Points, in no order, along strands that fork and pass close to each other.
Two points are linked if the straight distance between their rows is under 78.6. Some points are linked to none.
rafu: [ 40  15  15  53  -1  -9   0   7 -29  18  25  20 -13 -27  -9  -2  -7   2
 -42 -13   5   4  25   2  20 -13  -1 -15 -34  -1]
zezu: [ 14  26   0  29 -29 -33 -20 -10 -16   1  33   4 -47  -9  -9  -1  -1  -3
 -33 -16  36  -2 -17 -24   4 -30  -1 -18 -12  -5]
Bufi: [ 15 -13 -11   1   2 -12  27  16  -6 -19  29 -14  -8 -28  -6 -19 -17   6
   4  18 -30 -19 -29  12 -23   9  13  10 -20  -4]
rovef: [-33  10  20 -17   9  24   0   1   3  14 -25  15  17   0  35  26   9 -25
   3   1 -17   5  41   5   5   9 -22  27  22  16]
Nas: [ 25 -23 -19  56   8 -23  32  17 -23  16  27  -2  16   6  11  19  29   3
   1  -8 -22   6   9  10  -8  22  -8   4   8   6]
Turef: [  6 -24 -14 -10  35  23 -12  -9  17  14 -26 -14   1   5 -23  23 -32 -14
  24  -1   4 -12 -32   0  29 -52  24 -38  -1 -43]
bipuz: [ 25  -1  28  -1 -11  -7  36   0 -27 -18 -30  -4   4   0 -18 -30  33 -13
  24  -7  -7   1  41 -26  27  18  -7  24  -8  18]
dudi: [  1 -18 -43  -6  21  20 -30   9   6  -7  11   2  39  -2 -13   8  -8   7
  23  26 -35 -26 -59  28 -11  -1  -2 -21  19 -20]
Gidip: [  7  -9  13 -20  -7  30 -14 -17 -13 -12 -38  24   3  33 -28 -28 -10  23
  -3  -7  25  -2  26  -5  10  24  -3   4   2   1]
nivof: [-32  -1 -15 -44  -5   2 -25  15  37 -15  13  -9  18  15  -5  19  18  -6
  13  16 -33   8 -33  34 -30   4  -2 -31  15  26]
kiges: [ 14  29  22  13   6   2   0 -30 -29 -25  -1   0 -37  -8 -12 -17 -12   3
 -15 -12   6 -15   9 -28  40   0 -17 -11   5 -21]
Vute: [  8  -5  18  -8   0   7  28 -10  -4  24 -15  15 -17  -1  32   6  18 -18
  -4 -10   6  14  41  -8  18  14   1  26 -12  10]
dur: [ 15   5 -11  10   6  20 -25  -8   3   5   4  12 -33 -15  -8  -1 -32  13
 -25   1  14   0  -8   9  11 -21   7  -4  -9 -20]
salo: [-13   0  -5 -37 -30  15 -22  15  20  -2  -4  12  43  13 -29 -34   2  37
  -6  29   3   3 -18  22 -28  11  23   5  -2  37]
Lavuf: [ 12 -10   9  24  -1  -5  46   7 -29  -8 -16 -20   7  -2  16  -1  24  10
   5   6 -25   5  15   1  11  27  15   1  -7   7]
bifeb: [  6  -4 -10 -13   0  -4   5   9 -31 -17  -9   2   8 -17   1  -3  15  -7
  17  36   0 -25   0   0   0  31 -15   7   9  23]
Matum: [ -3  24  -9  10 -36 -46   4  20   6  13  36 -24 -17   9  -4  19  26 -26
   3 -11  27  22  -1 -17 -20 -17 -15  19   0  26]
rabo: [-11   8 -13  -9   0  -2 -36   0   7  14  25  11 -14   6   3   4  -4  -1
 -15   2  44  -3  -9   8 -21 -14 -31  15  19   2]
Buzot: [-26  -9  44 -23  24   3  21   6   8 -13 -25   6   2  -8  26  -3   1 -22
  16  18 -14  -5  -4   8   8  17   5   5   8   4]
Fozuf: [ -9  18   5  25  11  16  -8   0 -23   5  15   1  -6 -16 -10   5  -4   5
 -28  -6  -4  -3  31 -16  37 -14 -26  20  11   4]
Fuf: [ 45  14 -11  21  -1  17  14 -29 -42 -21 -36  -7   2 -18 -23 -30 -15  21
   2  12 -14 -12  -5 -25  21  21  -4   1 -20 -14]
bivek: [-24   3  -3 -32 -11   3  -9  16  53  15  11  -3  22  16   2  -5  14   5
  14   5 -26  25   0  28 -35  12  10  25  11  27]
Belo: [ 32 -11 -16 -12 -11 -15  28  13 -16 -20  30   1  -9 -30  -4 -24  22  -4
   5  19 -17 -18 -26   3 -17  28  12  12 -31  30]
kotid: [-10   3  20 -36 -27 -18  -5   3  38   5   7   4 -12  13 -10 -10  15 -19
  -1   8  24  18 -10   6 -26   5   7  25   4  15]
doro: [  2   7 -17 -21 -29   6 -25  -7  23   1   4  -4   9  16 -12 -21   1  19
  -6  20  57  -8  -6  -4 -28   3  -5  10  -6  23]
Dem: [ 26  23  -1  11 -49 -27  -6 -15  -7  -5  14   0 -48   1 -14 -18   8  -4
 -22  -6  43   0  -6 -18  -9 -12   1   7 -27  19]
puv: [ 51   7  17  28   6  -5  15 -26 -59 -26 -17  -7 -11 -29 -24 -36  -3  14
   7   2  -1 -17   4 -15  25  22  -3 -18 -34 -18]
muza: [  5   0  -7  13   4  -2  11 -13 -37 -19 -21 -26 -19 -18  42  19  -4  12
  -7   3 -20  -5  -6 -10   0  20  12 -32 -22 -31]
kuni: [-15  10 -19  -1  -4  25 -14 -10  18  11  -1 -17   6  15  -2  12 -22  17
 -10  -7   6   6  15   7 -18 -18   4   5  18   0]
Rifav: [  8   6  13  23  23  14   5  -3 -43   3 -21  18   7   1   6  -7  -3   6
  -9   7 -15 -16  35 -23  39   9 -37  16   5   8]
rasob: [ 13 -20   0  12 -16  17  12   7 -10 -26  -5   9  27 -16 -26 -37 -20  48
  -3   7 -13 -17   3   4  -1  10  33   6 -21  -9]
geb: [  9  -4 -49   4 -17   2   3   1  10  -8  20 -24   2  12  18  30   9  12
  -4  -6 -33   8 -19  12 -32  23  13 -29   0   0]
barin: [ 20 -12   6 -24 -31   7 -10  -4 -15  -7 -36  21  14   9 -23 -24  24  19
  -8  20  28   0  13  -7  -2  31   3   5  -5  18]
vek: [-26  17 -18 -25 -26 -14 -22   2  54  21  28 -17   1  33  16  25  42 -18
  30 -14   3  38 -17  19 -53  14 -19   8  21  19]
fak: [-34   7  22 -26  17  17 -16 -10  11 -18 -12 -16  -8   8 -23  -1 -28 -11
   4  -1   2 -20  -2  -5  22 -23  -1 -10  24 -10]
Tesuv: [  5 -15   0  19 -16  19  -1  -4 -11  -9 -16  15  20  -3 -18 -40 -28  38
 -18   0   6  -7   7  -7  25 -14  33   2  -4 -21]
zubu: [  1  -1   9 -24 -19  -4  -2 -13 -32 -14 -21   3 -23  11  26  23  13 -30
  -4  19  16 -17  -4 -26   6  23 -10 -17   4  16]
libe: [ 25  23 -25   3 -14  31 -16 -42   8  -8  -4 -31 -20  -5 -29 -16 -23  14
 -21  -2  21   5 -10 -14  -9 -11  16 -13 -30  -7]
zuzat: [ -1 -16  33 -11   5  10  33   1 -19 -20 -46   1  22  10  13 -22  -6  31
  14  17 -29   1   1 -11   1  43  29 -10 -16 -15]
dekug: [ -8  -9  11  16  15 -23  12  23  -4 -15  48   1  -8 -27  -6  -5 -24  -3
   4   1 -21 -13 -17  10 -14  -8   0  23   4 -19]
zavo: [ 41 -12   7   8  -9 -40  43  29 -19  -2  11   2   5 -28   3 -12  43 -18
  27  19 -17  -1 -16  -2 -14  22  10  19 -17  26]
doz: [ 10 -21 -23  33  11  10  11  19 -19  15  37  20  21  -8  -9  -2 -11   8
  -7 -13 -35 -13   7  20 -14   3 -17  33  15  -7]
Biso: [-30  23  -5 -25  -1  -1 -13  -6   2 -15 -18 -21  -7  10   6  29  -4 -19
  11  10 -11  -4  -8   6 -13   5  -3 -17  29  12]
kases: [ -4  13 -15  30  -1   8 -10  -3  -1  19  10  -8   4   2   3   7 -10  14
 -24 -17  16   4  33   0  -2 -18  -6  20  13   8]
gibob: [-44  13   2  -7  22  22  -8  -2  -1  15   1   4   7   3  42  55   9 -10
  -9 -25 -13   7  32   2   7  -3 -39  10  30   1]
laset: [ 34  10  31  15 -13 -32  32   5 -19   8   2  -3 -27  -1 -19  -8  37 -18
   0 -19  14  20  25 -33  37  -7  -6  -3  -9  31]
Mos: [ 35  -9   8  30  -9 -42  31  27  -4  26  26  17 -22 -10  10  18  52 -28
   2 -21   7  22  12 -14   0 -10  10  -3 -16  20]
div: [  4  -9  -3 -12  -8  -6  11   7 -23 -12 -23  10  -7  -4  33  11  37 -20
  11  28  -2 -15 -19  -2 -10  37  -3  -7   0  17]
Dobun: [-40   6 -11 -34 -10 -15 -31  15  41  -1  25 -15   9  25  -3  40  19  -4
  29  -6 -14  30 -23  19 -46   0 -11  -8  35  12]
fubo: [-24  20  -4 -44 -19  11 -16 -16  20 -11 -26 -28 -13  22   8  24   8 -10
  10   3  18  -3 -11  -2 -23  -2   9 -21  12  24]
zem: [  5   9   1  13  18  11  -5 -24  -4 -21 -21 -23 -37 -24   3  14 -43  -9
  -4  -8 -17 -12 -18 -12   8 -22  17 -27  -9 -32]
lisal: [  4   3   8 -54 -11  20  17 -25  -8 -41 -46   3  -7  29  -3   0   5   7
  12  13 -16  -6   9 -23  -1  48  15 -23 -24 -18]
gurok: [ -3  16 -30 -31 -25  23 -41 -15  27 -14   1 -21  21   1 -32 -42  -6  31
  -4  16  39   2 -19  -4 -13  -5   6  -5  -4   7]
meror: [  1   5   8  -8  -4  28 -21 -25   2   8 -15   0  -4  15 -23 -26 -22  16
  -5  -4  44  -8  30  -8   8   1 -18   9  14   4]
beb: [ 21  23  -5   5  -7  33 -12 -33 -15   1 -11  -5 -10  -6 -24 -28 -19   9
 -10  -2  23 -14  36 -20  13  12 -24  22  -9  13]
defe: [  9   9  33  -4  -9  -6  14  -4   8  -4  20  -3 -23 -12 -14 -26 -12   3
  -6 -17   7   8  20  -2   1   2  13  13  -7  -1]
misu: [-11 -18   6  31  12 -41  11  21 -19 -14  14  10   4  -3  29  16   8  -9
   6  13 -10  -9 -27   8  -4  23 -19  -6  23 -20]
Fitis: [-26 -17 -18  -8   8 -11  -6   5  -5 -10  25   9 -18   8  19  42  -1 -36
   8  -7 -21 -13 -35   9 -25   7 -21  -6  33 -12]
lomu: [ -4   1 -31 -23 -22   2 -14  11  -2 -27  12 -13  24  -5 -22  -6  11  18
   2  39 -23 -18 -34  -2 -11   6  17 -21  -1  14]
Bon: [  8  -2  -6 -35 -10   1   1  13 -10 -23  -1   7  26 -19 -19 -26   5   2
  10  38 -20 -19 -24  16 -15  23   7   4   8  23]
befa: [ 20  -6 -25  42 -20 -27 -11   9 -10   1  55  20  -5 -33 -22 -11 -18  21
 -13  -7  14  12  -4   8   3 -31  -6  20 -18 -10]
sisuv: [  1  21   2 -18 -45 -16   0 -11  14   1   4 -30 -12  21   2 -20  18  15
  -7  13  60   9 -20  -9 -27  16  -3  -2 -12  31]
zas: [-10 -24  -6   5  10 -36  20  10 -10  -9  26   7 -11  11  30  27  27 -33
  16  -3 -24  -1 -27  12 -30  27 -20 -10  20 -19]
Komo: [-10  -7  11  -9 -32 -29   9  23  33  16  11  19   8  -4  -4  -3  38 -19
   7   3  16  26  10   5  -9  -6  -1  44   6  25]
Rabe: [-16  -5 -29   4  38  10 -34 -10  29  35  30  -1  -7  17 -18  37 -19  -6
  -2 -42  11   7 -25  15   1 -59 -17 -27  11 -49]
rifu: [ -7 -21  18  -4 -15  11  -3  23   9  11   9  35  20   6 -16 -27 -11  11
   2  11   1  -7  15  28  -4  -4   6  48   7  25]
Kadi: [ 13 -14   5   1 -11  16  24   4  10  31 -24  19  21   9  34   9  37 -18
   4  -7  -6  20  44  -3  -3  23  16  36  -3  20]
Rer: [-13 -10 -37 -15  -1  -4 -21  17  16 -22  25  -7  34   4  -6   5  11  11
  17  31 -37 -11 -44  18 -26  16   5 -25  18   8]
tus: [ 11 -13 -15  -8  56  40 -11 -27  12   9 -56   0   7   0  -3  24 -38  -5
  29  -8  -4  -8   0 -13  41 -38   7 -34 -12 -36]
poda: [ -4   7  -5  -4 -23 -28 -18  21  37  34  43   1  12  10   7   3  15 -15
   1 -13  45  15  -8   3 -47   8 -34  37   2  15]
nifi: [-13  -6  18  25  15 -25  13  21 -26  -7  11  11   3   1  23  13   5   4
 -23   2  -3   5   2   2  29   5 -13  -2  14  -3]
larez: [-22  22  42 -10 -12 -15  20 -18  18   0  -5   6 -33   0  10   7  25 -28
 -11 -31  17   9  25 -19  27  -6  -3   2  12  -1]
Mobup: [ 12 -13  18  20  12 -27  41  12 -23 -14  -5 -19  12 -22  21 -28  18  -2
  14  14 -24 -11  -5   5  -5  27   9  15 -12  14]
Neles: [-25   1  -9 -25  15  -5 -22  10  11 -13   0 -17 -12   8   1  35 -17 -26
  14  10 -15 -24 -33  20 -16 -21  -8  -8  30  -7]
bireg: [ 29  13  25   5 -35 -27  14 -21 -16  -7   2   3 -41   9 -25 -20  20 -22
 -17 -23  33  11  20 -32  16  -2 -13 -11 -20  26]
fafik: [ 28   5  36   1 -26 -30  44   6 -13 -15   0  -5 -22 -21 -25 -29  31 -23
   7 -11  -7   9  18 -22  16  10  14  17 -16  20]
Kiko: [-38  29  24  -1 -15 -27  -4 -11  17   2  25  -7 -34   6  19  18   9 -13
 -23 -27  33  14  16 -18  11 -22 -11 -12   7  -2]
pevar: [ -7   2 -44  -5 -10   2 -48   8  13  19  31   1   4   1 -17  13 -10   2
   1  13  38   1 -30   8 -36 -24 -22   7  19  -9]
vap: [  5  -4 -45  -3   8   1  -2   0  11  -6  32 -14  -9  -2 -10  22  -8  -1
  -4   0 -30  -8 -33   8 -32   4  14 -29   5 -20]
Derid: [-31 -19 -12   8  54  23 -17   5  17  27  -2   0  19  18   3  34 -35  -2
   0 -12 -12  -5  -4  28  29 -52   8 -21  18 -31]
riva: [ 19  13  19 -14 -23 -11  23   0  18  26 -29  -8  13  -6   8   8  67 -42
  17  -6   6  22  21  -5   4  -1   7  25   2  32]
Surug: [  9   1 -17 -23 -16  23  -9 -15 -17 -41 -29   1  13  -1 -38 -34 -10  22
  11  12  -6 -13 -24 -15   8  27  20 -17  -6 -12]
soz: [ 38  12  32  26   7 -22  12 -26 -45 -31 -14   5 -24 -21 -19 -24  -4  -2
  -5 -13   5   1  27 -34  46  17 -19 -14 -16  -8]
Baf: [ 13 -13 -18 -26 -17  33 -11  -4 -12   4 -22  19   9   1 -10  -4   7  27
 -18  22  21  -4  -1   9 -25  23  10  -3  -8   9]
vopeb: [  1 -13   8  32  37  21  -5 -11 -21  -5 -36  21  30  -4   7 -37 -32  19
   9  16 -14 -20 -14  -5  50 -12  11 -14   1 -42]
von: [-25   6   5 -27  -1   5  -6  29  26 -12  -5  -7  21   5  -3  14  11 -16
  16  17 -42  19 -10  24 -29  28  -7   5  32  25]
tad: [ 12  -3   0   8 -39 -13  34  27   3  -1   6 -10  11  18  -7 -14  26  16
 -11   0 -13  26  30   8  -4   9  48  18 -20  25]
sinu: [ 35 -14  10  28  -4 -39  41  17 -21   4  19  -7 -18 -11  16  10  33 -20
 -11 -15  -5   2  -3 -10   7  13  11 -14 -20   8]
muz: [  8  -5 -29 -19   6  43 -18  -5  -1 -30 -30  -1  33  -6 -25 -16  -5  20
  19  37  -7 -22 -43  -5  17  -1  23 -25  -1 -22]
Tesev: [ -5 -12  -3  -9  13  25  13  -5 -21 -21 -39   4  33  12  19   0   3  37
   7  30 -28 -12  -8   1 -10  35  36 -24 -19 -15]
nupaf: [-26   6  17   8  13  24  -9   2 -20   9 -22  21  20  14  25   3 -11  -3
   0  -2 -27  -9  34  -6  32   5 -21  24  25  10]
biva: [-14   8  15  -1 -21  -6 -10  16  32  42  22  20  21   4  -4 -20 -10  19
  -7  -6  47   6  21  20 -11 -13 -21  40   3   7]
Lubi: [-24  16  -7   8  32  21 -17 -18  -6   7  11  -1  -9 -13  11  18 -27 -22
 -14 -12   9 -22 -11 -19  40 -44 -25 -16  21 -22]
pel: [-32   5  -2  10  21 -16 -15  21  -4   2  53  17 -14 -14 -10  11 -14  -7
 -30 -19   4  -7 -29  -4  19 -35 -31   8  24 -29]
zuri: [-13  -8 -35 -10  19   0 -27  -2  36  30  26 -16  -1  39 -12  29 -30   3
  10 -31   5  12 -13  20 -27 -37  -4 -24   4 -26]
zisi: [-11  -3  16   4 -17  21  -6   9  16  20   0  16  21   9 -12 -40 -29  28
 -12 -16  19   2  36  18 -12 -13   1  47  -7  19]
Totu: [ 20   2  21  29  -7 -36  22  20  13  43  34  14 -11  -5   3   6  47 -24
 -12 -35   3  30  32  -7  26 -23   0  28  -7  18]
nelek: [ 32  12  21 -35 -23  -6  31   0  14   9 -55  11  18  -8   0 -18  58 -42
  12  10 -15  17  30  -9  10   7  16  27  -1  21]
ruvep: [ 12  -7 -12  16 -11 -21   9  21   5  36  42  12  -9  -2   8  12  25 -37
  -3 -18  -1  13  15  12 -24  10 -24  36   8   7]
fite: [-30  -7  -2 -21  14  -4 -45  21  42  38  12  -5  25  27 -12  10 -20   1
   6   0  31  12 -23  38 -44 -36 -32   9  10   5]
Ruk: [ 11   2   6  13   6  21  12 -25 -26 -29 -23 -11 -11  -6  -7 -14 -25   2
   2   0 -26 -10  12 -18   1  20   3  -7  -6  -7]
Pab: [ -8   5   4  -8 -29 -23 -23  13  37  27  34   7  20 -10   5 -25   1   8
  14  14  46  10   0   6 -37  -9 -29  56  -4  24]
Nuku: [ -9   4  25 -34  -9  18   7 -15   2 -19 -35   8  -1   7 -12 -22  21 -17
  16  20  -6   3  25  -8   1  38 -13  21   4  20]
zonuk: [-27  18  38 -19   2  -3  12 -17   3 -23  -7  -7 -28   6  -3  -2  -4 -23
  -7 -13   1  -7   6 -19  21  -3 -17  -8  25   1]
Suta: [ 15   4  -3  -4  34  47  -8 -40   3  -6 -54  12  -4   7  -7  -4 -54  19
  15  -9 -17  -9   6 -19  37 -25  27 -28 -17 -34]
Pona: [-24  12 -11  -7 -18 -40 -10  10  46  34  52   3  -2  29  10  18  28 -17
  22 -29  25  34 -13   7 -56   2 -30  25   9   1]
Memu: [  3  15 -25  27  15   2 -15 -10  21   7  20 -11 -29  -6 -11  34 -31 -11
 -17 -18  10  12 -36   9 -11 -39  16 -29 -13 -35]
vavop: [ 29  -3  -8  63  10  -4   1  -7 -23   2  31  12  -9 -44   2  -9 -25   8
 -22   8  -7  -4 -27   7  11 -14  -4 -17 -18 -33]
lopa: [ 17  24  -6 -13 -44 -17   4  -8  26  19   0 -24   4   3   5 -19  39  -6
   3  -2  52  18   5 -10 -28  10   2  12 -23  43]
lur: [-22   0  47 -23  20  -7  15   2   1  -5  -5   4 -30 -14  10  -2 -10 -32
   0  12 -10 -13   5 -14  12   6 -14   6  15  -2]
sekol: [ 28   7  -4  44 -20 -14  -5  -7 -23  -5  31  10 -16 -41 -25 -16 -23  16
 -25   3   9   6   0  -4  25 -29   8  -3 -21 -14]
zin: [-42  13   3   0  37   1   0  -9 -14 -10  12  -3  -8 -10  46  42  -2 -14
  -5 -22 -28  -9  15   0  22   1 -35  -5  11  -9]
febiz: [ 19   0  13 -17  -6   8  38   3   7  17 -47  21  35  -3  24  -7  52 -17
  10   7 -34  18  22  11   0  31  31  24 -16  15]
nodu: [ -3  -9  -7  21   4 -19  -7  21   1  12  55  22  -5 -19 -12  -6 -21  14
  -8  -7   5  -1  -7  16   9 -34 -10  18  12 -24]
Lis: [  0  -6  34  26  11 -45  41  14 -28  -4  -1  -8 -13 -11  34  11  25 -12
  -5 -13  -1   4   9 -20  31   7  -5 -17  -3   4]
Pobif: [ 19   3 -15  27   0   6   7 -16 -26 -15 -19  -2 -25  -9  20  21  -4  17
 -24  -2   5  -1  -3 -16  11   5  22 -41 -22 -20]
lel: [-17  -2  -1 -46 -11  10 -23  22  54  22  14  19  32  12 -13 -29   9  19
   9  19  -3  18  -2  35 -43   5  12  16  -5  39]
Norat: [  0  -8  16  -7  40  20   9 -22 -15 -23 -32 -11  -1  -5  15 -16 -33   7
  24  20 -31 -30   2  -7  10  14  -7  -3  -1 -13]
Gos: [ 10 -24 -37  -8  27  41 -28  12  -4  -9 -23   8  38  -7  -3   6 -16   3
  28  34  -9 -18 -48  10  11 -18  11 -19   8 -27]
Rotu: [-28   3 -22  -8  -3 -15 -59  10  41  17  18 -18  19  25  -2  17  -7   2
  10   3  52  -1 -32  18 -44 -29 -31  -1  12  -4]
pom: [-19  24   8 -30  -6   5 -15 -36  15 -18 -23 -38 -24  13   5  14 -12   0
   5 -19  27  -1   4 -15  -1 -10  19 -25   5   4]
Gunuf: [  5  -9  -1   6 -12 -30  14  36  25  26  38  20   6   0  -1   3  28 -15
   7  -8 -21  25   0  20 -15   4   3  46  15   4]
Pur: [-34 -23 -34   1  26  25 -46  13  18  26  -9  12  30  23  -8  33 -17  -6
  -1 -13   5   5 -18  28   7 -36   6 -13  29 -23]
Kug: [ 41   0  -4  24 -16   7  16   3 -19  16  -9   8  11   7 -13 -10   8  21
 -20 -18  21  18  41 -10  -4   2  13   2 -30  28]
zoza: [-16 -20  21 -16  17  -7  28  20  12 -10  -5  -2   1  -5   8  -2  -8   0
   2  13 -20  -2  -7  13  -3  16  29   0  10 -12]
mamo: [ -8   0  11 -28  -3  12  -7 -34 -14 -46 -54  -9 -11  23 -10   3 -10  18
  18  11  -7  -8   7 -21  16  17  16 -30   3  -8]
kefe: [-28  10  24 -22 -14 -18  -9  -1  39   8  17 -14 -21  16   6   6  -4  -8
  -3 -15  33  18   4  -7 -26 -15   2   6   6   3]
sagiz: [-14 -10   3 -26  30   8 -16  -1  10 -11 -17 -15 -14   4 -16   8 -39 -11
  15  10   2 -22 -19  -1  27 -34  16 -31  12 -37]
Fek: [-36  -3   0 -13  15   8   1  13   6 -16  -9  -8  28  14  28  21  -5   4
  25  15 -54   6  -7  34 -21  23   2   1  31  16]
mubi: [  6  -3  39  14   9   2  41   4 -23  -7 -32   1  -6   1  11 -10   2  24
  -2  -3 -22  12  35 -10  17  28  31  -5 -25  -7]
Votop: [ 12  14  20  12  33  18  -2 -32 -15 -21  -3  -1 -38 -20 -10 -11 -29 -11
 -15  -9  -8 -21  -4  -9  37 -18 -14 -27  -8 -36]
lato: [ 29 -12  -9   2 -30  -2   1  16  -9  25  -1   7  16   5  -2 -18  25  25
 -15   3  38  12  33  11 -18   7   5  22 -14  35]
vis: [ 20  -3 -16 -12 -45 -45  15  29  22   7  25  -4  24 -11 -20 -14  55 -10
  20  15 -24  18 -15   3 -13  23  15  12 -10  40]
mez: [ -8  20 -11  20  13   6 -43 -13  30  27  29  -4 -17  -6 -17  28 -26  -4
 -17 -32  36  13 -28   4   5 -58  -4 -28  -7 -33]
Zur: [ -1  -7  -1  19  33  45  -1 -24 -18  -7 -52  25  11   5  12 -24 -44  35
   7  -5 -23 -10   3 -22  40  -7  23 -22 -25 -39]
gup: [ -5 -16  -3   5 -20  15  23  20   1  -4  -5  -3  16   7 -10 -24 -14  24
  -6   9 -25   2  18   6  -9  18  36  20 -16  18]
vesov: [-19   6   1 -31  11   7 -22  16   7  12  11  29 -20 -12  10  13  -6 -30
 -15   0  25  -4   1   3  -4 -10 -28  21  13   1]
nefiv: [ 19   1 -34   2 -32  17 -20  -8  -3  16  -8  -2  10   6 -11 -12   5  30
 -25  10  36  -2   9   4 -27   7   2   8 -21  13]
sim: [-39   6   7   4  32  15  -3 -14  -6 -16 -13 -13  -9 -11  50  34 -17   0
   7 -13 -26  -5   7  -5  27 -10  -7 -32  13 -27]
guvun: [ 34  10  14 -14 -43 -34  27   7  14   8  -9 -25 -10   1  -6   0  59 -31
  17  -7   6  22   9 -21   1  -3  24  17  -6  40]
mepo: [ 15   5  29  13   0   2  34  -5 -36  -7 -27   5  10   9   2 -16  17   0
  -7  -9  -1   0  53 -23  49  20 -30   9   4  18]
Numu: [ -8  -9 -30  28  -3  -3  17  12  -6   7  19 -20   4   8  21  30  20  -3
  10 -13 -32  16   1   1 -16  30   3  -9   8   7]
mus: [ 16 -17  -9  37  26   7  24  13 -19   7  16  17   8 -23  18 -15 -24   8
  -5  -1 -21 -19   6  24  -3   8  -7  19 -15 -13]
rogus: [ 20 -13  -9   0 -32 -27  14  23  11   0  29 -15  24   6 -15 -11  27   8
   9  11  -9  14   9   7 -15  12  34  21  -6  35]
Vapi: [ -9 -19  -9  10  40  33 -14  12  -9   6 -18  13  23  -7  14   6 -39  12
   6  11 -34 -25   4  14   7 -14   1  -1  12 -20]
lalag: [ -9  -6   9  -2  12 -19   1  13   6  20  44  30 -23  -9   2  15  11 -43
  -8  -6   3  -4  11   8 -19  -5 -32  23  14  -3]
Munes: [ 32  13   6 -23 -44 -21  20 -12  -4   3 -14 -20   0  13 -21 -21  51  -8
   6  -5  30  20  21 -26 -15  17  12   7 -19  41]
Nafe: [ -8 -15   0  -3  49  20 -17 -12 -12 -10 -40 -12  16   1  23   9 -35   1
  27  30 -22 -31 -18  -3  15  -2  -9 -14   2 -22]
nuno: [-28  20  -6  12  15 -15 -19 -10  -6  -3  38   2 -25 -15   1  31  -9 -23
 -18 -24  13  -7 -19 -18  15 -30 -28 -10  18 -24]
deba: [ 35  -5  27  35  -5  -8  27  12 -26  20   3  16  -5 -14 -12 -11   2  19
 -24 -15  10   7  42  -9  24  -4   1   1 -22  14]
Zesog: [-26  -1  -2 -21   8 -16 -13  -1  21  -2  25 -25 -31   9   4  25 -22 -19
   5 -12   5   1 -17   2 -23 -28  -1  -6   5  -8]
Namul: [-22 -29 -24  -7  21   3 -42  20  31  35  12  19  22  30 -17  16 -19  13
   2   3  18  -2 -13  36 -30 -26  -4   7  20 -13]
Fesu: [ -4 -22 -25  11  16  13   4  17  -7 -13 -17   8  37  10  14  -2   3  20
   9  26 -31  -9 -16  21  -8  31  17 -19   1   2]
bopa: [-10 -10   7  18  15  11   1  -9 -21 -16 -14  17   4  -8  -7 -22 -25  12
  -6  15   5 -15 -14  -8  41  -8   7  -7  15 -16]
mava: [  4  16 -17 -39 -27  21 -21 -31   5 -31 -17 -11  -3  11 -48 -26  -4  20
   6   2  15  -2 -10 -18  -6  13   7 -15   0   9]
Dad: [  7   1 -26   8  17   1  -2  -7   9 -10  14 -17 -40 -15   9  20 -33 -17
  -6  -8 -22  -8 -45  13 -11  -8  23 -36  -5 -27]
Tok: [ 17 -42 -21  34  17  -2  16  24 -26   6   6  10  28  15  22  12  13  16
  -3   9 -26 -10   3  27  -8  35  11  -6   5   0]
Bivep: [-12  16  31  28  27  17   6 -26 -15 -11 -22  -1 -15 -12  40  20 -20  18
 -10 -12 -21   4  17  -9  41  -3  -6 -28 -11 -26]
gerit: [-13   9  -2 -32   3  23 -11 -47  14 -20 -48 -17 -20  18  -6  15 -19  18
   5  -7   7   5   5 -10   2   3  22 -49 -13 -14]
fakog: [-23   6 -23  -7  18  13 -30  -7  36  17  -5 -31   6  20 -17  24 -33   3
   5 -25  17   3   4  17 -23 -47  -2  -8   3 -12]
berar: [ -9  15  21  11  -2 -21  18   7  10  31  23  -9  -4   1   6   3  28 -23
 -18 -22  25  14  37 -13   7 -12 -17  38   1  26]
veku: [-15 -17   7   7  61  25  -2   5  10  10 -13  18  11  11   9  11 -41  15
   5  -8 -18 -18   1  14  31 -30   4 -16  -7 -30]
zubor: [ 21  -9   7  58  31   2  12  -4 -35   7  16   5  10 -34  27 -27 -21  11
 -17   5  -6 -17  -9   7  35  -4 -17   1 -17 -28]
megin: [  4   4  21  36  28  -9  14 -28 -35 -18 -34  -7  -7 -13  51  -2  -5  23
   1   2 -10   1   9 -11  28  16  -6 -33 -21 -26]

A fork is a point with three links. Follow the links from the first point to the second and name the forks in between, in order.
lato, nelek: nefiv > doro
rifu, Rer: nivof
Vapi, sinu: kefe > Neles
Mobup, Vute: nodu > sekol > nefiv > doro
zas, Suta: Neles > kefe > zonuk
soz, nodu: Dad
mubi, nuno: nodu
megin, Dem: Rifav
gibob, geb: Rifav > Dad
febiz, salo: doro > Rer > nivof > von

Follow the links from the first point to the second, and from the first to the third. Name the last point that the two ways share.
lel, vavop, nelek: doro
sagiz, gerit, Pur: kefe
nuno, nelek, mubi: nodu
Munes, rafu, salo: doro
Rabe, Namul, Mobup: Dad

A fork is a point with three links, a tip a point with one. Leave the first point through the second and follow the links. Name the first fork or tip that comes.
Pur, Namul: kefe
mubi, zuzat: Dad
fak, sagiz: vis
Kadi, febiz: doro
Tesuv, bopa: zonuk
rifu, zisi: nivof
berar, Totu: Neles
